Points on a hilly landscape, in no order, each with its height.
From any point a climber takes the steepest step (rise divided by distance) to one of its 4 nearest points. It stops when none of these is higher. Distance is the straight distance between rows; heights are no part of it.
mif: [131 107 153  82 124 134 122  93 159 190  84 120 163 147 170 116 109 125
 103 148  89 169 115 148]  height 5.29
Tur: [153  86 131  97 122 116 125  87 153 177 101 105 133 166 175 117 121 170
 108 131 117 148 119 115]  height 2.26
lam: [112 134 119  99 115 127 106 102 133 121 149 132 151  76 140 130  85  85
  97 132 112 143 150  86]  height 4.15
Fov: [156 100 101 139 135 150 138 122 143 151 108 136 137 181 112 103 180 185
 150 142 140 176  92 143]  height 5.79
vibaf: [120 142 136 124 149 173 119 125 173 165 128 149 161 151 124 126 148 133
 152 145  74 195 128 150]  height 3.29
tope: [116 163 106 145 132 119  85 116 123  78 161 153 152  76 107 137 134  91
 124 106 102 137 157  98]  height 5.67
Fofol: [143 130 110 165  87  81 116 138 102  62 147 115 111 147 143 105 103 172
 136  88 171  54  77 176]  height 3.52
Vuni: [108 128 110 162 166 128 146 165 138 165 144 121 160 137 154  93 157 146
 152 116 148  83 114 118]  height 2.29
Nofab: [132 119 104 158 111 106 111 116 122 112 172 104 133 144 153  88 134 163
 143  85 165  91  85 123]  height 4.36
Delak: [114 111 150  88 125 133 138 107 151 185 117 128 178 108 166 112 120  99
 128 153 116 129 126 118]  height 0.69
rer: [155 142 101 150 144 157 125 111 134 113 150 148 118 149 117 135 195 134
 130 126 116 166 119 107]  height 5.42
gim: [ 79 196 128 116 162 139 147 109  82 144  97 136 108  67  80 180 165  41
 121 136  82 138 161 138]  height 3.85
guv: [ 56 160 176 116 106 161 176 151 150 116 111 155 120  37  71 170 117  47
 127 180 131 165 175 131]  height 3.30
Sele: [169  68 136 130  77 116 125 133  80  95  90  78  72 183 112 123  87 196
 126 107 177 102  87 154]  height 2.72
tasom: [116 150 108 127 100 109  72 114 119  95 173 131 156  80 146 127  97 118
 108 104 103 140 129  93]  height 5.41
bimu: [152 102 112 118 120 130 112  96 134 120 140 117 108 134 148 135 111 144
 107 130  95 165 117 102]  height 3.73
Vuka: [113 159 127 149 132 133 129 131 153 119 150 144 161 100 103 126 150  98
 153 123 112 151 159 102]  height 4.31
patan: [146 123 108 147 133 141 120 108 141 140 160 149 139 150 131 119 168 137
 138 136 106 164 133  93]  height 4.40
zupud: [145 131 124  73 139 144 110  97 130 159 116 152 130 133 134 154 108 106
  72 150  36 208 136 137]  height 3.60
sozuv: [156 119 107 133  94 103 112 103 112  92 142 103 111 140 147 125 108 157
 112  84 137 132  84 112]  height 4.19
lidan: [161 105 129 143  75  91 108 142  98  85 116 100  82 168 148 102  83 181
 134  85 177  79  80 171]  height 3.07
bule: [199  80 198 118 132 133 164 182 113  95  44  77  62 208  88 125  90 191
  94 123 195  91 128 177]  height 2.08
zema: [108 139 140 170 139 137 159 137 141 153 137 148 176 112 118 101 170 108
 172 123 134 133 140  95]  height 1.88
subuz: [ 82 120 135 109 105 125 116 122 147 123 139 123 178  58 144 103  91  78
 125 141 142 121 150  81]  height 3.49
pomak: [106 139 153  88 126 151 129 135 135 141 125 146 124  47 112 143 112  49
  94 172  80 165 160 119]  height 2.53
rivi: [128 131 133 172 160 105 125 180 100 123 163 115 135 132 150  99 117 153
 138 117 182  40 112 121]  height 3.01
tirib: [131 147 150 152 106  73 125 165 115  79 150 105 110 161 170 121  78 175
 112  85 166  21  98 170]  height 3.22
rab: [100 205 160 121 160 139 148 111 109 157 101 157  99  86  84 186 161  32
 146 137  81 140 171 142]  height 3.83
limi: [143 128 118 103 145 138 119 104 155 143 134 154 145 150 128 129 152 131
 127 148  79 179 131 128]  height 4.03
sel: [125 127 139 147 153 141 153 117 167 181 121 145 165 140 152  97 169 139
 162 144 112 149 122 131]  height 1.43
lor: [ 74 137 146  98 107 134 146 139 148 112 114 146 122  12 107 157  71  60
 123 183 130 174 172 120]  height 3.02
pelas: [154 105 161 119 146 127 134 110 149 185  85  98 133 189 176 121 114 180
 122 149 120 132 102 181]  height 1.81
zolep: [115 140 151  53 115 146 144 108 173 175 107 172 146  85 148 135  83  75
 125 180  66 181 135 149]  height 2.34
Zeveg: [ 67 181 165 120 133 138 145 132 122 120 105 161 114  52  58 176 131  30
 147 152 117 147 198 120]  height 3.53
dum: [159  98 154 113 149 109 131 128 146 153  98  90 123 182 182 130 125 149
 109 111 132  98 126 135]  height 0.29
Laga: [ 91 165 117 147 104 116  70 126 131  69 179 132 177  66 100 143 105 102
 117 121 123 130 139 109]  height 6.40
nezor: [122 137 120  60 137 120 129 110 128 144 126 144 121  82 118 151 102  70
  90 154  59 168 153 111]  height 2.93
Zelok: [151  97 115 151 164 149 159 146 124 178  91 130 128 197 133 113 162 189
 144 148 156 112  87 186]  height 5.69
nep: [143 111 111  98 126 123 103  98 119 117 146 117 103 131 134 156 118 129
  79 123  71 170 133 104]  height 4.22
Bako: [147  99  98 150 117 129 136 111 128 126 142 107 107 151 121 113 153 165
 146 120 144 145  98 112]  height 4.07
Zeko: [114 126 145  86 122 143 135 108 162 174 118 146 166 119 148 104 118 104
 127 167  84 178 137 127]  height 1.51
Ref: [102 212 136 110 170 154 144 109 123 153  91 181 121 127  96 151 154  62
 146 142  67 177 134 189]  height 3.59
lago: [ 92 131 135 133 101 108 115 121 147 131 146 106 164  95 175 107  85 111
 133 115 164  76 125 107]  height 3.20
niza: [166  84 109 118 103 151 136 157  74 108  79 125  94 172  71 108 146 207
 156 115 198 100  85 162]  height 2.14
komud: [148 102  92 172 119 123 118 131 125 120 143 129 113 154 132  98 152 171
 147 110 170 115  98 127]  height 2.88
faziz: [121 159 125  80 147 148 139 119 137 157 114 164 127 100 113 155 116  70
 110 164  61 181 139 149]  height 4.04
Pufi: [102 125 149 119 125 145 152 128 168 158 136 138 181  92 135 109 136  92
 153 149 124 147 152 108]  height 2.21
Sir: [160 121  89 159 120 131 146 138  95 133 139 131  99 170 133 105 158 195
 162 110 175 107  81 132]  height 2.66
Lop: [146  94 147 140 116  88 124 154  98  95 126  82  86 186 169 110  96 176
  95  86 152  58 124 144]  height 2.91
banem: [134 161 123 100 170 146 117 118 127 155 132 151 114 143 119 169 156  89
 113 135  53 185 144 146]  height 4.48
lopun: [166  90 166 141 176 144 154 158 129 139  77 107 105 221 139 143 121 200
 115 145 159 107 105 199]  height 3.69
Zole: [107 144 116  99 123 122  99 128 127 109 148 145 136  49 103 150 110  63
 107 137  98 145 172 105]  height 4.43
rifun: [125 146 106  94 120 112  98 114 111 117 150 140 132  91 130 162 122  83
 101 127  75 153 154  96]  height 3.42
leda: [ 96 135 166 112 132 156 148 123 160 145 111 179 161  71 117 126 127  73
 145 159  98 165 138 122]  height 1.94
peb: [150 130  97 118 158 151  98 102 126 128 151 146 105 145 121 176 160 128
 109 134  78 194 138 122]  height 4.62
kog: [114 188 142 128 160 142 116 115 118 107 121 152 129  82  83 166 158  70
 130 120  87 131 180 121]  height 4.12
zube: [162  69 125 138 122 140 137 136 124 146  80  98  86 210 123 145 126 199
 114 124 167 110  83 153]  height 5.03
zefi: [135 114 137 173 159 103 156 176 121 129 135 116 107 153 156 108 126 162
 135 108 157  54 103 134]  height 2.97
pozi: [100 132 142 135 130 122 129 138 157 146 147 114 185  77 130 118 126 111
 152 134 147 101 153  77]  height 3.10
sedul: [158 101 119 109 115 133 111  94 133 128 108 106 102 165 129 152 123 163
  88 121  93 183 107 114]  height 3.82
zepod: [174  57 150 102 100 130 137 148  89 102  55  83  54 188  75 132 102 189
 132 102 171 102  93 167]  height 2.45
Vos: [127 124 135 137 148 122 145 126 151 162 143 118 167 129 161  94 125 120
 143 134 138  96 122 111]  height 5.51
Lom: [170  94 169 130 139 121 156 188 129 126 101  98  77 218 162 133 110 180
  82 111 168  83 148 163]  height 2.37
zevat: [122 134 115 132  70  92  89  93 135  98 156  89 152 112 165 117  91 142
  98  88 138  98 105 110]  height 4.96
Nomi: [134 144  99 185 103 108 124 143 112  91 158 128 146 124 131 100 142 148
 162 109 190  60  76 149]  height 4.45
der: [142 129  97 123 140 138 111 107 133 126 151 145 113 141 127 158 159 135
 121 133  85 183 140 118]  height 4.81
Bes: [ 97 131 138 118 129 132 134 117 162 145 137 133 172  73 120 119 127  83
 132 150 118 143 162  93]  height 3.09
serer: [134 166 114 129 153 140 128 113 117 107 149 160 105 115  98 156 173  86
 132 123  82 170 159 110]  height 4.37
kuz: [154  90 132 130 124 112 150 155 104 128 106  98  68 202 137 121 110 184
 121 113 164  94 114 161]  height 3.15
nat: [155 102 115 133 100 107 121 138  88 110 129  97  78 188 133 103 108 188
 131 103 194  64  85 152]  height 2.51
kudi: [170 102 141 136 142 111 141 190 111 122 126 103  77 196 150 115 124 194
 129 125 167  62 106 160]  height 2.73
gufe: [155  83 105 137  74 123 116 133  87 112 109 124  91 167  97 105 129 191
 139  93 175 122  82 138]  height 2.36
vedu: [120 147 123 164  86 107 104 117 127  84 165 109 160 133 165 116 122 157
 130  96 169  78  87 134]  height 5.58
kor: [112 129 115 173 123 113 109 115 130 104 164 111 174 112 133  96 141 138
 140 105 151  95 121  95]  height 6.12
meruv: [ 64 150 156 145 100 128 132 151 131 103 116 152 155  49  53 136 128  60
 159 145 148 143 209  99]  height 3.21
rupo: [146 126 159 158 153  89 131 169 131 101 155 105 110 185 176 111  95 166
  95 104 166  47 144 143]  height 3.12
sok: [ 90 128 147 152 128 153 155 143 156 156 133 160 192  98 119  98 176 103
 159 142 130 143 159 105]  height 1.10
Rimod: [118 128 123 113 116 131 116 114 159 136 151 140 150  97 145 127 119  94
 133 134 104 148 148  92]  height 2.74
Fis: [ 61 192 113 109 131 124 110 136  85 104 120 142 121  23  85 179 114  46
 105 155 115 129 182 128]  height 3.51
vodot: [121 161 133 114 149 151 141 119 145 149 129 177 148 102 116 150 142  71
 138 148  78 175 158 130]  height 3.48
puzu: [169 111  91 160 113 124 147 153  93 105 153 132 110 153 119 110 147 186
 169 111 181  72  85 144]  height 3.26
Tokas: [ 77 187 129 128 149 133 103 115 104  87 138 149 149  44  78 184 116  59
 123 136 117 135 179 116]  height 3.87
paze: [157  78 122 118 129 147 126 110 139 148  98  96  96 187 135 145 125 190
 108 139 134 154 102 135]  height 3.98
duge: [148 116 124 159 174 125 173 187 117 155 121 126 108 184 146 104 148 191
 145 133 161  64 102 142]  height 3.75
bosiv: [123 114 111 137 133 118 108 116 140 125 155 109 145 122 160 105 122 121
 138 114 140 123 126  90]  height 3.65
sokug: [ 37 197 147 126 116 114 139 136  72 106  87 135 110  56  56 173 119  36
 155 157 133 153 212 134]  height 3.34
Lofi: [131 119 113 146 142 139 147 129 146 141 154 124 151 136 143 114 155 133
 161 129 145 132 116  98]  height 2.01
Nased: [134 140  85 169 136 140 129 115 132 103 155 143 146 138 121 111 180 144
 151 109 159 121 111 115]  height 4.13
finu: [174  95  84 128 108 159 125 104 127  99 134 136  77 173 105 130 172 191
 134 124 135 165  95 131]  height 5.94
tikik: [126 117 130 118 153 105 121 147 128 149 157 100 153 137 180  93 100 131
 126 117 162  68 141 116]  height 3.36

Call two points neighbours if one is among the 4 nearest of the other. Go from one point of each pair to the other, from neighbour to neighbour, staying as high as possible. Name the lowest point that can't be avoided.
Laga, mif -> Tur
zube, Vos -> bosiv
kor, Laga -> zevat
rer, Laga -> Nased

Where does a climber stop that starts at each point below?
zolep -> rer
Lom -> finu
bule -> finu
rab -> rer
kudi -> finu
leda -> rer
niza -> kor
